Each row is a point on a landscape with many peaks, with its height.
A climber steps from a point to the highest of its 2 nearest points, and stops where none of them is higher. Distance is the straight distance between rows; heights are no part of it.
J_726: [ 22   4 -17   0  17  -1 -21 -15  16  41  16   4  11 -17  13  14  16   1
   3 -24   1  19  32   9 -24  19 -11  14 -30  -2   2   0   7  24]  (h 10.8)
J_128: [ 34  34  11   8  12 -11  -1  -8  16  44 -19  14   2  -4  27  -1  27 -17
 -10  -4   3 -13 -29   3  -8  15   3  23  12  -2 -18 -29  18  12]  (h 48.1)
J_167: [-35 -17  22  14 -23   5  24 -19 -25 -16  11   9 -31   4 -35  -5 -54  -2
 -11  -7  16 -13 -22  -8  29   4  -4 -12  42  15  -7   5 -54  -6]  (h 40.0)
J_237: [  4  22 -20 -19 -18  -7   4  50  13 -25 -26 -36  16 -26 -12   4  21  -5
  16  29 -42   8 -14  -5  14  30  42   6  38  18 -11   6  14 -29]  (h 54.3)
J_72: [  0  -7  15  15 -10  11  -1  36 -11 -12   4 -21  41   7   1 -15  29  18
 -28  15 -22  13  12   4  -9   7   2 -19  29 -26  11 -12  46 -18]  (h 47.2)
J_994: [-11  -9 -14  11  23  18 -14 -22   5 -40 -29  -5  26  51  -9  -2   8  -3
  18  30   3 -12  -6 -13  14 -33   7   8  -2  31 -16  17  -8 -28]  (h 45.0)
J_550: [-14 -20 -27  -3 -19  14  10 -27  26  -3  -4  -7 -35 -35 -11  17   4 -15
  10 -12   7 -13 -13   2  32  43  31  -6  27  39   5  25 -54  14]  (h 60.3)
J_629: [-32 -18  -9 -14 -40   9  21  12 -19 -26  17 -11 -14   2   0 -14  -9 -15
 -35  -4   4 -23   6   4 -41 -25  13 -34 -28 -27  41 -19  -9  11]  (h 38.4)
J_508: [-10   5 -35  13 -21  -5  -6   4  -2 -34   4  40   0  25  29 -13 -18 -10
   8  13   6   6  25   1 -22 -60   7 -17 -68  15  41   9  19 -14]  (h 21.4)
J_395: [-48 -26   0  15 -27  44  14 -20 -11 -59   3 -13  10  24 -41   0 -20 -28
 -21  13  19 -36  -8 -10  18 -10  20 -22  33  12  11   8 -30 -15]  (h 43.5)
J_844: [-30   0  24 -30 -42 -12  18  12 -38 -26  24  15 -32 -12   8 -14 -20 -11
 -15 -36   9 -17   0   3  -2 -37 -27 -15 -30 -37  28   0 -15  42]  (h 29.3)
J_941: [ 20  62   1   9  45 -39 -16  -8  33  17  -8  -6  -8  40  37  -5 -13  16
  -9  18  30  27  -9  17 -18 -19 -13  36   2 -16   9   7  14 -16]  (h 43.2)
J_183: [ -4  28 -25  22 -19 -13 -19  16 -19 -36  14  41   5  14  26   2   4  15
  -4   9 -10  13  36  16 -14 -58  -2   3 -54  -4  17  13  42 -14]  (h 24.2)
J_747: [ -9  -5  20 -11 -37  -7   3  19 -23  -8  43   7 -14 -34   7  -8   6  33
  -5 -20   3   5  22   9  -5  -5 -28 -16 -12 -18  11   8  -8  27]  (h 35.5)
J_720: [  2  56  11 -47  29 -45 -19   9  20  38  11   2 -31 -29  31   5   4  26
  21  18  19  -9 -26  33 -19 -11 -11  39 -37 -14 -11   2   1  30]  (h 20.2)
J_740: [  5   4 -10  23   2  22  -6  31 -19 -16 -11 -20  42  16   1  -3  38  13
  -9   9 -32   2  27   0  -8   6  20 -23   9  12   3  -7  48 -25]  (h 49.7)
J_177: [ 54  23 -35  -9  38 -10  -5  17  44  28  22 -33  32  28  15  37 -11 -26
  15  13  -2  28  39   8 -28  -5  28  19 -16   8  11   9  62 -30]  (h 52.3)
J_339: [ -4  -3  11  -7   4   0  -4 -36   2  46  -3  22 -31 -51   3  11  -4  12
  27 -37   4   7   4   1   5  35 -26  12  -6  11   9 -13  -8  36]  (h 50.3)
J_869: [ -5  10  -8   1  28  -5 -27 -39  19 -20  15  27 -16   4   4  -4 -13  18
  28  -5   9  12   9  30  -2 -26 -19  26 -31  42 -11  22 -31  10]  (h 48.9)
J_281: [ -4 -14  31 -11 -36 -11  16  26  -7  12  40 -12 -18 -42 -15  -7 -11  28
 -14 -40 -10  15  20   9   1  32  -9  -8  18 -29  11  -2 -14  27]  (h 38.3)
J_598: [ 23 -18   1  -2  10   1   8  -1  10  26   0 -18  -1   7  18   7  18  -3
  -8  -5 -14  15  -7   0 -14  16   3   1  13 -16   2 -17   0  10]  (h 56.7)
J_517: [  7  -3  17 -32  21 -33   8  -3  -3  24  -5  -8 -41  -9  11  -4 -16  -9
  11  10  30   2 -51   8  14  -4 -10   4 -10 -20 -16 -12 -42  12]  (h 17.5)
J_24: [  4 -33   1 -24   0  -7  -4 -35  23  53  -7  -9 -23 -33   9  17 -11 -16
  14 -43  22  12   7   3  -1  26  -8  10 -21   1   9 -22 -16  44]  (h 49.2)
J_819: [ -2  39   2 -12   1 -21 -34  13 -14  24  25  10  -4 -11  16   3  22  35
  11   9  -7  20  16  21 -25   9 -11  19  -7  -6 -10   7  20  29]  (h 23.0)
J_240: [-11 -36  24   4  16   6 -18  -3  -2 -20 -18 -10   7  54 -11 -30 -22  -2
 -35   6  33  -7 -24 -12   9 -46 -10   1 -18 -19  23  -7  -3  -2]  (h 58.5)
J_543: [ -2  44   8 -36  18 -44 -36  18  -1  41  13   1 -27 -33  18   8  17  39
  16   0  11  10  13  27 -17   7 -25  28 -28 -14  -4   4  12  50]  (h 21.6)
J_378: [ 31  83  16   6  43 -53   8 -38  32  12  -7   5 -24  28  29 -16 -28  14
 -21   6  52  28 -27  10  -3 -21 -17  39  12 -32  17   2  -2 -14]  (h 42.6)
J_282: [-24  -2  40 -23 -32 -10   5  -3 -40 -24  39  20 -36 -38  -7  -9 -11  19
   4 -36   5  -1  14   2   3 -16 -36 -27 -29 -24  23  12 -21  35]  (h 32.6)
J_137: [ 40  20  -6 -11 -17   9 -14   1  28  46 -18   0  36  -7   7  15  31 -44
   4 -16 -26  -6   4 -11  -6  58   2 -14  28 -10 -14 -10  51   2]  (h 51.4)
J_243: [  6  -3 -31   7 -14  21  -2  45 -34 -27  32  16  13  -1   4   8  19  15
  10  15 -21   8  31   8 -25 -32  24 -18 -56  18  18   0  58 -20]  (h 46.1)
J_956: [-24 -11  23  21 -23 -12  27  -6   0   9  -8   5 -31  -9 -21  -5 -45  -1
 -24  -9  10   4 -35 -19  43  25   5  -7  57  15  -2  -2 -27 -20]  (h 41.3)
J_838: [ -2  47  14 -22  30 -42 -17  -3 -18  16 -15  27 -12  21  13 -22 -19  18
  -1  31  13  -4 -30   2  -2 -12 -36  29   6 -28 -20  -5  -2  -3]  (h 47.7)
J_441: [ -8  36  -8   0   3 -10 -35  30 -24   2  39   9  11   0   8   6  15  38
   8  -1  -7  22  31  17 -20 -28 -10  15 -35  -7  -6  10  23   8]  (h 24.6)
J_980: [  1  -7  10  -7  14 -17   2 -14  -1   5 -35   7 -14  18  -5 -18 -20  -7
   6  19  16 -15 -63 -14  31 -14   2  -3  26  -8 -18 -14 -31 -17]  (h 55.5)
J_53: [-36  -7  -3  34 -47   0  20  21   9 -16   8 -20   1 -10 -35  -9 -20  -4
 -27  -1   5  -3  15   0  26  21  32  -6  33   2  -4  11 -46 -32]  (h 47.1)
J_203: [ 27   7 -12   2 -29  14   6   1  41  28 -19 -16  15 -32   3  15  24 -43
   4 -19 -17 -20  -4  -3  19  62  14  -9  37  -5   5  -7  27  -6]  (h 53.2)
J_687: [-11 -21  -1 -25 -29   6  16  28 -16 -21  31  -2 -12 -14  23   7  -1  -7
 -14 -21   2 -13  19   0 -34 -31  -3 -23 -54 -26  23  -5  -4  37]  (h 34.1)
J_616: [ -8  12 -18  -8 -18  12 -20  26 -36 -43  29  35  17   1  -6  -4  24  22
  24  27 -23   3  31  14 -21 -37  11 -14 -41  11  -2  21  39 -23]  (h 42.7)
J_464: [-12  -7  20  -6 -22  -7 -11  54 -25  -5  20  -3  28   6  -7 -25   6  25
 -23  21 -13  -7   3  16  -3 -17 -11 -19  17 -33  11 -10  26 -11]  (h 41.9)
J_423: [  6 -12 -11   0 -10   7  -4   0   0  17  18 -15  17 -39  -6   9  35  12
  20   6 -16  18  27  12  -6  23   8  -9  11  14  -8  -1  10  13]  (h 11.8)
J_533: [-18 -33   4   1  16   2 -18  18  -5 -35 -27 -15  32  25 -40 -16  -2   8
  13  40 -17 -23 -12  -4  29 -27  13   1  25 -15   0  15  11 -34]  (h 62.2)
J_649: [ 27  -5 -12  -8  32   0  -8  26  17  23 -13 -48  15  10  23  11  17  -6
  -1  16  -6   9  -5   0 -19 -11  16   2  -4  -8  -9  -6   8  -4]  (h 58.6)
J_507: [-16   3 -32 -12  -5   3  -4 -11  22 -25 -15  -5  -7 -29 -11  11  22 -11
  48  28 -21 -11 -21   3  41  22  27  -1  22  41 -13  26 -31  -5]  (h 55.9)
J_385: [-28 -13 -25  -9  -5   5   1 -15   0 -21   6   3  -1  -8 -27   3  -7  -2
  53  27 -22 -16 -17   5  25  -5  11  13  22  22 -27  38 -38 -15]  (h 54.8)
J_88: [  8   4 -38  -8 -12  11  20   6  17 -23 -23 -36  20 -29  -8  15  29 -11
   5  26 -41   9  16 -13  28  41  35  -3  29  24   3  14   6 -51]  (h 55.8)
J_146: [ 12  -7 -15   5  -1   8   9 -14  14   6 -37 -11 -16   7   6   9   6 -25
 -11   2  10 -22 -46 -19  32  10  32  -3  37  17  -9 -10 -36 -16]  (h 52.4)
J_38: [-20  -9  -5   9  -6  14 -10   9 -27 -43 -16  10  44  32 -28 -18   6   8
   5  39 -20 -22  -1  -3  17 -34   5 -12  -3   5   9  18  33 -36]  (h 58.2)
J_305: [ 30   0   8 -11   4  -5  14 -12  26  38 -11 -11 -22 -23  20  11  -2 -18
  -1 -14  18 -18 -57   1  16  18  20  -2   6  -9 -16 -27 -22  15]  (h 55.7)
J_884: [  3 -36  -9 -16  -9   4  26 -36  25  43   1 -25 -20 -21 -13  21 -16 -34
  -7 -45  10  -5  -1  -4   4  45   8  -6   3   0   8 -12 -17  31]  (h 47.9)
J_317: [-31 -24  32 -26  20  -3  16 -26 -20 -21  10  -6 -38  16 -10  -5 -56  -9
 -15 -10  24  -1 -37 -14  15 -14 -14  -3 -13  -2  -3 -10 -41  16]  (h 14.6)
J_640: [-45 -14  -7  30 -32  31  26   0   4 -38   6 -19  -8   9 -38   9 -18 -18
 -45  -4   8 -26  18  -3  12  24  23 -19  33  -1   9   5 -37 -11]  (h 45.2)
J_491: [-20 -26  31  30  -1  19  -6 -13 -11  -9 -26  26   7  37 -11 -19 -11  21
 -30  -9  18  -6 -15 -24  21   2 -23 -15  20  11  15  -4  13  -5]  (h 14.4)
J_939: [  2  60  35   2  45 -44   6  -5 -11  24 -28  36 -15  14  16 -23 -29  18
 -19   9  34   4 -43  -5  -3  -6 -37  27  -2 -15  -5 -12  16   1]  (h 45.1)
J_45: [-32 -28  -7  18   0  28   1 -16  -1 -43 -30  -9   3  38 -28  -1   3 -12
  -5  24  11 -31 -12 -14  25 -18  21 -10  15  23   3  23 -28 -26]  (h 44.0)
J_3: [-27 -22  34 -23 -28  -6   1  10 -32 -20  33   8 -13   9   3 -14 -22  -2
  -9  -6   5 -12  -8   8   7 -31 -22  -9 -16 -31   8  -1 -26  10]  (h 25.5)
J_450: [-13 -10  19 -34  21 -20   7 -14 -12  14  -2  -7 -29  17  -1 -15 -52 -10
 -19  -2  44   1 -57 -18  18 -14  -8  -5   5 -30  -6 -22 -35   1]  (h 15.9)
J_354: [-22 -15  13   6 -28  31  24  -7 -17 -27  12   8  -6  11   3  -8 -10 -22
 -27 -24  10 -25  10  -9 -18 -19   1 -23 -23  -3  24 -20 -25  20]  (h 42.1)
J_277: [ -1 -32  -5   0 -42  18  19  19   7  13  40 -38   4 -34 -14  15  12  -9
 -11  -9 -19   3  41   4 -11  37  25 -25  13 -16  12   3  -1  -2]  (h 43.3)
J_260: [-11 -34  25  -5  16 -14   0  -7  -7   9 -28 -13   1  18 -21 -10 -21   6
 -23  18  27 -12 -60 -15  32  -4  11 -13  45 -27   0 -12 -16 -20]  (h 58.3)
J_379: [ 29  -1 -54  -2  31  19  -5 -12  35   0 -16 -17  35   2   6  21  26 -38
  32  -3  -9  17  36  -8 -12  13  12   5 -23  32 -12  20  38 -15]  (h 4.9)
J_498: [-12  23  10  -6 -20  -5 -16  41 -30  -4  28  -3  23 -12 -19 -12  14  38
   8  23 -43  17   9  10  -8  -9   2  -9  15 -19  -8   3  15  -5]  (h 46.8)
J_646: [  7 -10 -15   8  -6  25  19  19  -6 -12  11 -10  18  10   9   2   9 -16
 -18  -7  -9  -1  38   5 -31 -21   0 -23 -43 -14  16 -12  27  -6]  (h 54.4)
J_300: [ 27   2 -18   1 -11  20   7  39 -15   2  31  13  16   4  26  14   4   8
  -6  -3 -20   6  48   9 -32 -26  12 -24 -58 -10  24  -6  54 -17]  (h 50.1)
J_553: [ 29   7   1  -5  15 -21 -13  -8  13  49   2   5  -8  -2  19  11   3   2
 -11 -39   4  22  23   0 -22  30 -49  16 -25 -24   4 -10  13  32]  (h 10.3)
J_387: [ 14  33  -6  23  -1  13   1 -28   2   8 -24  46  -9 -15  -2  -8  31  12
  11   5  -9 -11 -23  -8  12  30  -7  16  30  49 -26  -8  10  15]  (h 12.7)
J_144: [-10 -24  19   6   0  12  26 -12 -12 -17  -3  -3 -21  32  13   0 -28 -12
 -46 -38  25  -1   6 -13  -8 -16 -27   2 -30  -7  22 -21 -16  18]  (h 44.3)
J_159: [ 28   1   1  -9  35 -21 -15  21  12   1 -27 -41  21  22   7  -7  22   3
  -1  45   6   4 -27 -10 -10 -20  27   4  13 -14  -6 -34  11 -22]  (h 61.6)
J_620: [-15 -22 -21  27  -1  36  13  -2 -10 -38 -20  -8  23  27 -10   9  25 -17
  -6  16  -8 -12  29 -15  -2 -15   8 -17  -7  31   1   6   6 -24]  (h 13.1)
J_972: [  2   2   3  -1 -34  -4   3  23 -13 -15  28  26 -23 -24  29   1  -1   6
  -7 -30   5   7  49  -1 -27 -33 -14 -29 -62 -20  24  10  15  26]  (h 30.8)
J_530: [  0   0  11   0  11   4  16 -37 -11  10 -17  30 -47  -9  -2   3 -23  -4
   8 -14  12   5 -41 -25  25  20  -7   3  18  34 -25  -5 -28  13]  (h 13.5)
J_978: [ 17 -27 -42 -11   6  18  -7 -19  35  19 -13 -26  23 -16   4  25  25 -37
  31  -4 -15  12  24  -5  -9  37  13  -4 -20  17 -15  10  16  10]  (h 5.1)
J_674: [ 37 -24 -10  17  15   1   2  18  27  47  -6 -27  33  44  24  15   5 -19
 -18 -20   4  24  36  -2 -24  14 -15  -3  -9 -34   5 -19  41  -7]  (h 55.3)
J_928: [  0  -8  12 -22 -11  -2   8  -7  32  22  -2 -13 -27 -40   8  13   3 -19
  22   4   7 -20 -47  15  21  24  30   2  19   5 -18  -1 -38  14]  (h 57.8)
J_826: [  4 -11 -12  24  10  13 -10  24 -12 -15   0  -3  30  26  12   1  23  13
  -2  -3 -17  15  31  10 -24 -12  -4  -9 -22   0  -2  -3  26  -6]  (h 51.7)
J_484: [  9  -1  -6  10  42  -5   7 -35  19  -2   5   4 -24  18  21 -10 -18   5
  17 -10  21  19  -3   3  -9 -22 -15  30 -19  26  -8   2 -27   6]  (h 48.2)
J_718: [-18 -28   5  43  -7  41   3 -17 -15 -30 -26   3  22  29 -10 -12  14   4
 -21   0  11 -17  12 -17   3 -14 -10 -15   1  19  16  -4  20 -11]  (h 13.7)
J_32: [ 37  23  -5   5  53 -26   0 -25  41  12 -13  13 -15   5  29  -8 -17   4
  28  14  23  12 -28  11  -1 -22  -2  20 -19  15  -9  -8 -33   4]  (h 47.5)
J_763: [-16  23  -8  12  -2  -8 -17   4 -24 -19   2  21  27  13 -31 -15  17  13
  16  32 -36 -12   2  -7  -2   1   4  17  33  20 -25  16  15 -22]  (h 53.6)
J_816: [ 11   2 -17  22  48  -6 -17 -16  17 -17 -28  -2  12  36  18  -3   4  -1
  21  22   4   6 -15  -4   2 -21   2  18  -1  16 -21   8 -11 -12]  (h 45.9)
J_732: [ 10  38  -2 -17 -15 -16   4  48   2  11  -5 -27  18 -22  -6   1  21  14
  13  30 -43   1 -15   5  -4  18  32  12  46  -5 -11  -1  24 -18]  (h 52.2)
J_546: [  4 -15 -28  28  -2  44  15 -18  -6 -23  -6   3  18  -7  -4   8  32 -18
   8  -1 -23   1  46 -11  -6  25  12 -23   1  37 -15  14  16 -15]  (h 12.6)
J_678: [  4 -14  20   5   7  -2   1 -34 -20  10  14  24 -19 -37 -10   4   2  23
   7 -53   1  14  29   3   6  29 -28  -8 -11   9   5  -5  -8  51]  (h 51.3)
J_381: [-11  12   4   5  18  -5  -5 -34 -15 -30  14  50 -30  11   2   5 -34  21
  21 -11  10   5  15   8   7 -34 -45  26 -45  28  -8  30 -33   6]  (h 49.8)
J_217: [ -7   4 -15  22  -8 -10 -33   6  -2 -36 -18  37  15  38  15 -20 -21   6
 -15  10  16  -4   7   4  -6 -66 -12  -2 -51 -10  50  14  31 -27]  (h 19.0)
J_860: [ -9  10  -4  10 -18   2  -2   5  -3 -27 -29 -10  17  -7 -31  -5   2   0
  17  36 -24  -8 -17 -20  31  11  17  11  53  23 -15  20 -19 -38]  (h 50.5)
J_54: [-10   6  -3  10 -42  11   5  12 -38 -42  21  46  12  -5  -8 -16  15   5
   8  13 -22 -14  28   0 -16 -30  21 -38 -26  -2  17  12  12 -21]  (h 48.0)
J_12: [ 18  38 -11  16  35 -20 -20   2  22  -3  -2  -7  12  35  18   3  -1  12
  -1  31  11  15  -3   6 -19 -31   5  29 -11  -3  -5  -5   9 -19]  (h 44.6)
J_309: [-10  26  -1 -10  13   2 -25  26 -35 -23  20   9  29   5 -25  -5  18  33
  19  40 -37  -1   5   8 -10 -14  -2   7   7   0 -21  11  35 -19]  (h 50.9)
J_659: [  1 -37  -2 -26  -6  17  22   9  19  24  31 -53  -4  -8   4  25  -7 -24
 -25 -20   7 -10  23   4 -36  -1   5 -11 -30 -30   9   0 -10  38]  (h 7.2)
J_603: [  7 -14 -23  13 -12  26   6   4   0   1   2  -1  21 -28 -26  13  34   2
   9  -5 -28  24  55   3  -7  40  12 -24  17  26 -11  12  30  -8]  (h 12.3)
J_505: [ -2 -49  37  -1  11   1 -17  -3  -6  -7 -37 -20   3  43 -17 -26 -31   2
 -45   6  42 -21 -43 -12  25 -11  -4  -9  12 -27  16  -8   5  -2]  (h 62.0)
J_963: [  0 -13   7  -1  23  -8 -19  25  -6 -21 -35 -40  37  32 -19 -17  17   9
   4  32 -12   2 -18  -6   1 -15  12   7  23 -12   4  -4  14 -29]  (h 65.2)
J_401: [ 22   2  10 -10   9 -12   2  27   7  32  16 -27 -10   2  34  12  -8   2
 -31 -36  12  18  41   9 -20  -4 -40   8 -23 -39   8  -3  18  25]  (h 9.4)
J_170: [  4  -2  17  14  -4   2  -7 -20 -27 -11  16  29 -15  -9   9  -4  12  29
  -9 -46   1  15  38  -2 -11  -9 -39  -8 -28   6   6   1  -7  22]  (h 52.8)
J_782: [-21  41   4 -20  19 -34 -23  -1 -39   1  27  45   4   1 -11 -10   1  34
  20  27 -18 -11   4  -1  -1   0 -19  25  24 -17 -23  15  -6   2]  (h 55.1)
J_661: [  0  19  -5   4 -18  -7 -28  27 -34 -20  36  36  -9 -12  25   2  12  30
   3 -10  -4   9  40  14 -25 -42 -11 -11 -54 -17  20   5  31  13]  (h 27.4)
J_823: [ 29 -18 -18 -23  18 -11  -5  34   4  34  18 -44  11 -13  18  27   6  -8
  14   4 -12  20  19  13 -24  14  15   4 -21  -9  -7   0  20  11]  (h 56.5)
J_56: [-15 -17  20   9 -52  15  30   4  -2 -11  43 -23  -2 -27 -26   7   1   6
 -18 -28   2   9  26   8 -15  24  11 -24   9 -17  20  -7 -10  16]  (h 40.9)
J_6: [ 20  -8   7   9  -6   6  24 -10  16  33 -26   5 -31  -5  10   9  -7 -20
 -26 -20  17  -6 -50 -10  28  29  14  -4  40  10   0 -25 -16  -3]  (h 53.8)
J_274: [-15  -8  29 -11  23  -1  21 -44 -15   4   1  17 -45  -3   0   2 -35  -1
 -12 -33  19  14 -17 -15  21  -5 -22   0 -11  16  -7 -10 -32  22]  (h 13.9)
J_460: [ 20   0 -10   4 -15  11   6  13  16  26 -17 -27   6 -15  10   8  20 -13
   0   5 -17   5 -10  -3   3  38   9   8  35   4  -8 -10   8  -2]  (h 55.0)
J_915: [-18 -13   5  19 -35   0  12  15  -1 -20   0  -3  17  -3 -26 -10 -13   7
   9   6 -16   0  -7  -2  25  18  10  -3  38   9 -17  14 -32 -34]  (h 49.0)
J_982: [ -7 -22 -13  30 -36  12  26  22  20  -8  11 -47  -1 -12 -27   7  -1 -15
 -30 -12 -14  13  30   1   9  35  35 -16  25  -5  11   5 -28 -18]  (h 45.3)
J_87: [ 22 -25  -4  11  -5  10  13  11  22   9  14 -18  26  32  21  11  -1 -19
 -41 -24   7  17  43  -6 -32 -15 -15  -6 -29 -33  22 -12  34   1]  (h 58.1)
J_409: [ 24  42  26   4  10  10   3  -7  17  19 -23  14  -4 -20  10  -4  16  -6
   7  10  14 -32 -70   2  14  12   4  23  14  -5 -27 -27  11   3]  (h 47.8)
J_487: [ -7 -46 -12 -34  -1  14   5 -16  42  32  23 -37  15  -3 -15  35 -10 -53
  10 -18  22  10  39  10 -23  18   7 -14 -38 -14  21   8  17  24]  (h 5.8)
J_330: [ 22  55  25   7  62 -44  19 -20  16  20 -20  18 -24  19  26 -22 -40   5
 -25  -3  45  33 -22  -9  14  -9 -34  25  -5  -6  11 -18   2  -6]  (h 43.8)
J_127: [ 17 -32   1   6  21   7  16 -21  10   9   3 -21 -12  23  15  -2 -18 -18
 -25 -31  23  13  -3 -17  -6  -2 -12   7 -16   0   0 -17 -28  13]  (h 45.6)
J_336: [-22 -16  13  -8   3   1  -7 -22 -21 -24  17  29 -10   7  -7  -5 -23   4
  19   0   1 -14   1  -7   9 -34 -27   4 -25  15 -18   4 -32  10]  (h 51.6)
J_959: [ 33   8 -22 -11  37  -1 -12  26  14  28  28 -36  21  11   6  28   0   3
  11  14  -7  26  46  20 -32  -4   8  18 -35   6   5  11  49  -3]  (h 54.2)
J_489: [ 34  20 -12   4  32  -9  -4 -19  45  14 -30   2   6   8  28   9   9 -15
  14  16   6  -2 -23  -7 -12 -15  14  31  -5  20 -13 -14 -11 -13]  (h 46.6)
J_416: [ -3  -7  -8   2   6   8  -5 -10   6 -17 -45 -11   8  19 -10  -6  11 -12
   3  30  10 -18 -53 -21  35  -9  24   2  34  -3 -18  -5 -26 -23]  (h 53.3)
J_429: [ -1 -36  10 -10   1  10  34 -28  -3  25  -2 -30 -29   8  -1  12 -28 -22
 -33 -48  12  10 -14  -5  -2  26  -5  -8   7  -6   2 -24 -19  33]  (h 46.9)
J_482: [-17   9 -39  -6  -3  23   9   9  20 -49 -10 -22   9 -25 -22   9  21  -1
  26  20 -33   5   8 -11  23  29  38  -8  19  39 -11  38 -15 -26]  (h 56.8)
J_751: [-12 -16  -6 -12 -21   0   9 -30  32  21 -16  -7 -25 -63  -5  23  11 -14
  30 -14  12 -18 -34  19  43  34  32   2  16  30  13  -5 -39  14]  (h 59.2)
J_99: [-10   2 -15  10  -6  17  -2   9  -9 -38   3  -7  20  -9 -25  -3  25   9
  24  26 -32  -3  12   0   8   5   8 -15  13  36  -8  25   6 -25]  (h 55.6)
J_793: [ 13 -23   8 -36   1  -7  16  40  11  36  26 -51  -7   4  17  20  -9  -9
 -22 -23  13  11  27   8 -28  -1 -20  -9 -27 -45  17 -14   0  48]  (h 8.3)
J_457: [ 12 -42 -35 -25   7  20 -10 -20  55  48   7 -36  25  -5  -4  26   4 -51
  31  -9  14  13  38  -4 -20  26  18 -11 -25   6   0   7  18  12]  (h 5.4)
J_125: [-13  12  22   7  -9  -2  -9  -7 -48 -23  21  53 -21   7  14 -16  -7  32
   3 -27   0   3  21   3   6 -24 -48  -4 -12 -18  -1   4  -2  11]  (h 55.4)
J_579: [ 16   2  -5  -8 -22  -6  14  47   7  24   5 -45  19 -28   4   8  13   6
  -2  14 -33  19   9   4  -6  34  28  -7  43 -19  -2  -5  26 -17]  (h 49.5)
J_362: [ 35  19  -1   2  -1  -1  -5  -4  19  58 -22   8  18  -8  15   2  21 -15
   4 -23 -18   1   0  -4 -21  41  -9   9  16 -16  -5 -18  32  24]  (h 49.6)
J_985: [-10  18  25  19 -23 -12  18  13  11   7 -12  16  -5 -25   2 -18 -33  -1
  -9   1   1  -5 -50  -6  38  30   5   1  53   2  -8 -17 -24 -14]  (h 42.9)
J_752: [-33 -21 -11   7 -26  22  -8  12 -37 -41 -10  34  29  16  -5 -25   7  -6
   8  25 -14 -26  12  -1  -4 -41  10 -25 -21   7  28   8  15 -28]  (h 53.7)
J_49: [ 17  46  19  -9   3 -13  -2   0  13  -3 -30  14   5  -1  -3   5  20 -14
  15  32  -5 -41 -68  -3  24  -3  20  21  32   2 -36 -13  -9 -11]  (h 49.9)
J_875: [ -9 -50 -16 -25  -3  22   7 -20  15  12  30 -46  -6 -18 -24  36  -7 -36
   2 -29  13 -11  34  10 -28   9  22 -12 -30 -11  18  -5 -15  45]  (h 6.4)
J_351: [-28 -22  26 -20   8 -20  -8   9 -27   0   7  -4  -5  17 -12 -17 -22   6
   3  15   5 -13 -32  11  17 -32 -19  -1   5 -42   3   6 -31 -11]  (h 22.5)
J_665: [-21 -12   0 -11  -1   2  -1 -25 -16 -16  13  27 -10 -10 -19 -11  -8  16
  31  15  -5 -13  -9   2  12   0  -9  -2  11  20 -19  24 -45  10]  (h 53.5)
J_156: [ -5 -12  -9  -8  15   8 -14 -17  16  15   4   8  -2 -22   4   9  18   1
  31   0 -19  12   8  12 -12  12   7   1 -16  21  -4   4   1  25]  (h 11.3)
J_110: [  0  23  16 -52  32 -43 -11   4  -4  16   2  -1 -35 -25  13 -11 -13  15
  31  11  27  -1 -39  25  -5  -3 -27  19 -26 -25  -8  17 -23  22]  (h 18.9)
J_813: [ 17  33 -32  31  33  -5 -22  -7  -3  11 -12  25  15  23   5  11  26  10
   1  -9 -13  20  22  -4 -26  -1  -1  30  -9  18 -16  -8  32  -5]  (h 12.0)
J_474: [ 11  33 -17  29  10   0 -24 -20 -14  -4 -11  39   2  16  -6  -7  27  23
   4   2 -11   7   6  -8 -14  13   0  23  23  36 -23   9  20   6]  (h 12.4)
J_134: [ 48   8 -24   6  30   1  -3   2  41  45   2 -24  35  37  19  17  -9 -33
   3  -9   2  27  39  -2 -38  11   4   8 -12 -12  -5   2  51 -17]  (h 53.4)
J_725: [-16  17  22 -13  -3 -14 -27  -5 -55 -13  36  65   4  -8 -11 -17  -6  34
  23   5 -13 -11  17   9  -5 -19 -43   1   3 -19 -11  14 -10   0]  (h 60.4)
J_542: [-12 -17  32  28 -14   3  -5   9 -29  -8  -5  19   8  28  -2 -27  -1  26
 -31 -20   9  -7   9  -2  -5 -15 -29 -14  -2 -19  28 -13  23  -1]  (h 15.5)
J_998: [-13 -12   3  33 -26  18  28 -17  -3 -12  -1   8 -17 -24 -29  -5  -6  13
  -7 -23  -2   5  16 -19  17  38   5  -3  38  28  -2   6 -34   3]  (h 62.5)
J_625: [-22 -20 -21  22 -29  29  17 -33  16 -20   3  -4 -20 -24 -42  11 -13 -14
  -8 -10   4 -14  17  -9  26  34  34  -5  33  43  -2  28 -48  -3]  (h 61.3)
J_761: [-13  28  16  -5  13 -34 -29   7 -27  17   2  14   9   9   6 -23   9  24
   5  23 -12   3 -19   5  -6  -8 -16  18  16 -19 -16  -2  21  -5]  (h 51.2)
J_581: [-13   0  19  23  -6  -2 -19  -1 -24 -24 -22  40   5  29   8 -29 -13  19
 -14  -5  13  -4  16   6  -1 -44 -37  -9 -31  -9  28   3  25 -11]  (h 17.0)
J_386: [ 12  19  14  13  -3  16  12 -26   0   7 -20  43 -26 -19   2   3   0   2
   9  -2  10 -22 -48 -16  29  11   2  14  25  49 -22 -11  -8   2]  (h 13.0)
J_935: [  4  30  -3   1  -4   2  -5  -2  12 -17 -49   8   4  -9  -3  -4  18 -16
  14  28 -15 -26 -46 -13  41  15  24  17  56  23 -17   1 -15 -29]  (h 51.8)
J_580: [ 11  43  41   8  -7 -12  16  13   1  24  -8  33 -14 -32  12 -11 -11   4
 -10   8   4 -19 -65   9  21  20  -2  17  43  -4 -29 -18   1   1]  (h 45.4)

Where does a climber stop that starts at each point below?
J_793 -> J_725
J_489 -> J_482
J_110 -> J_725
J_146 -> J_998
J_620 -> J_725
J_474 -> J_725
J_351 -> J_935
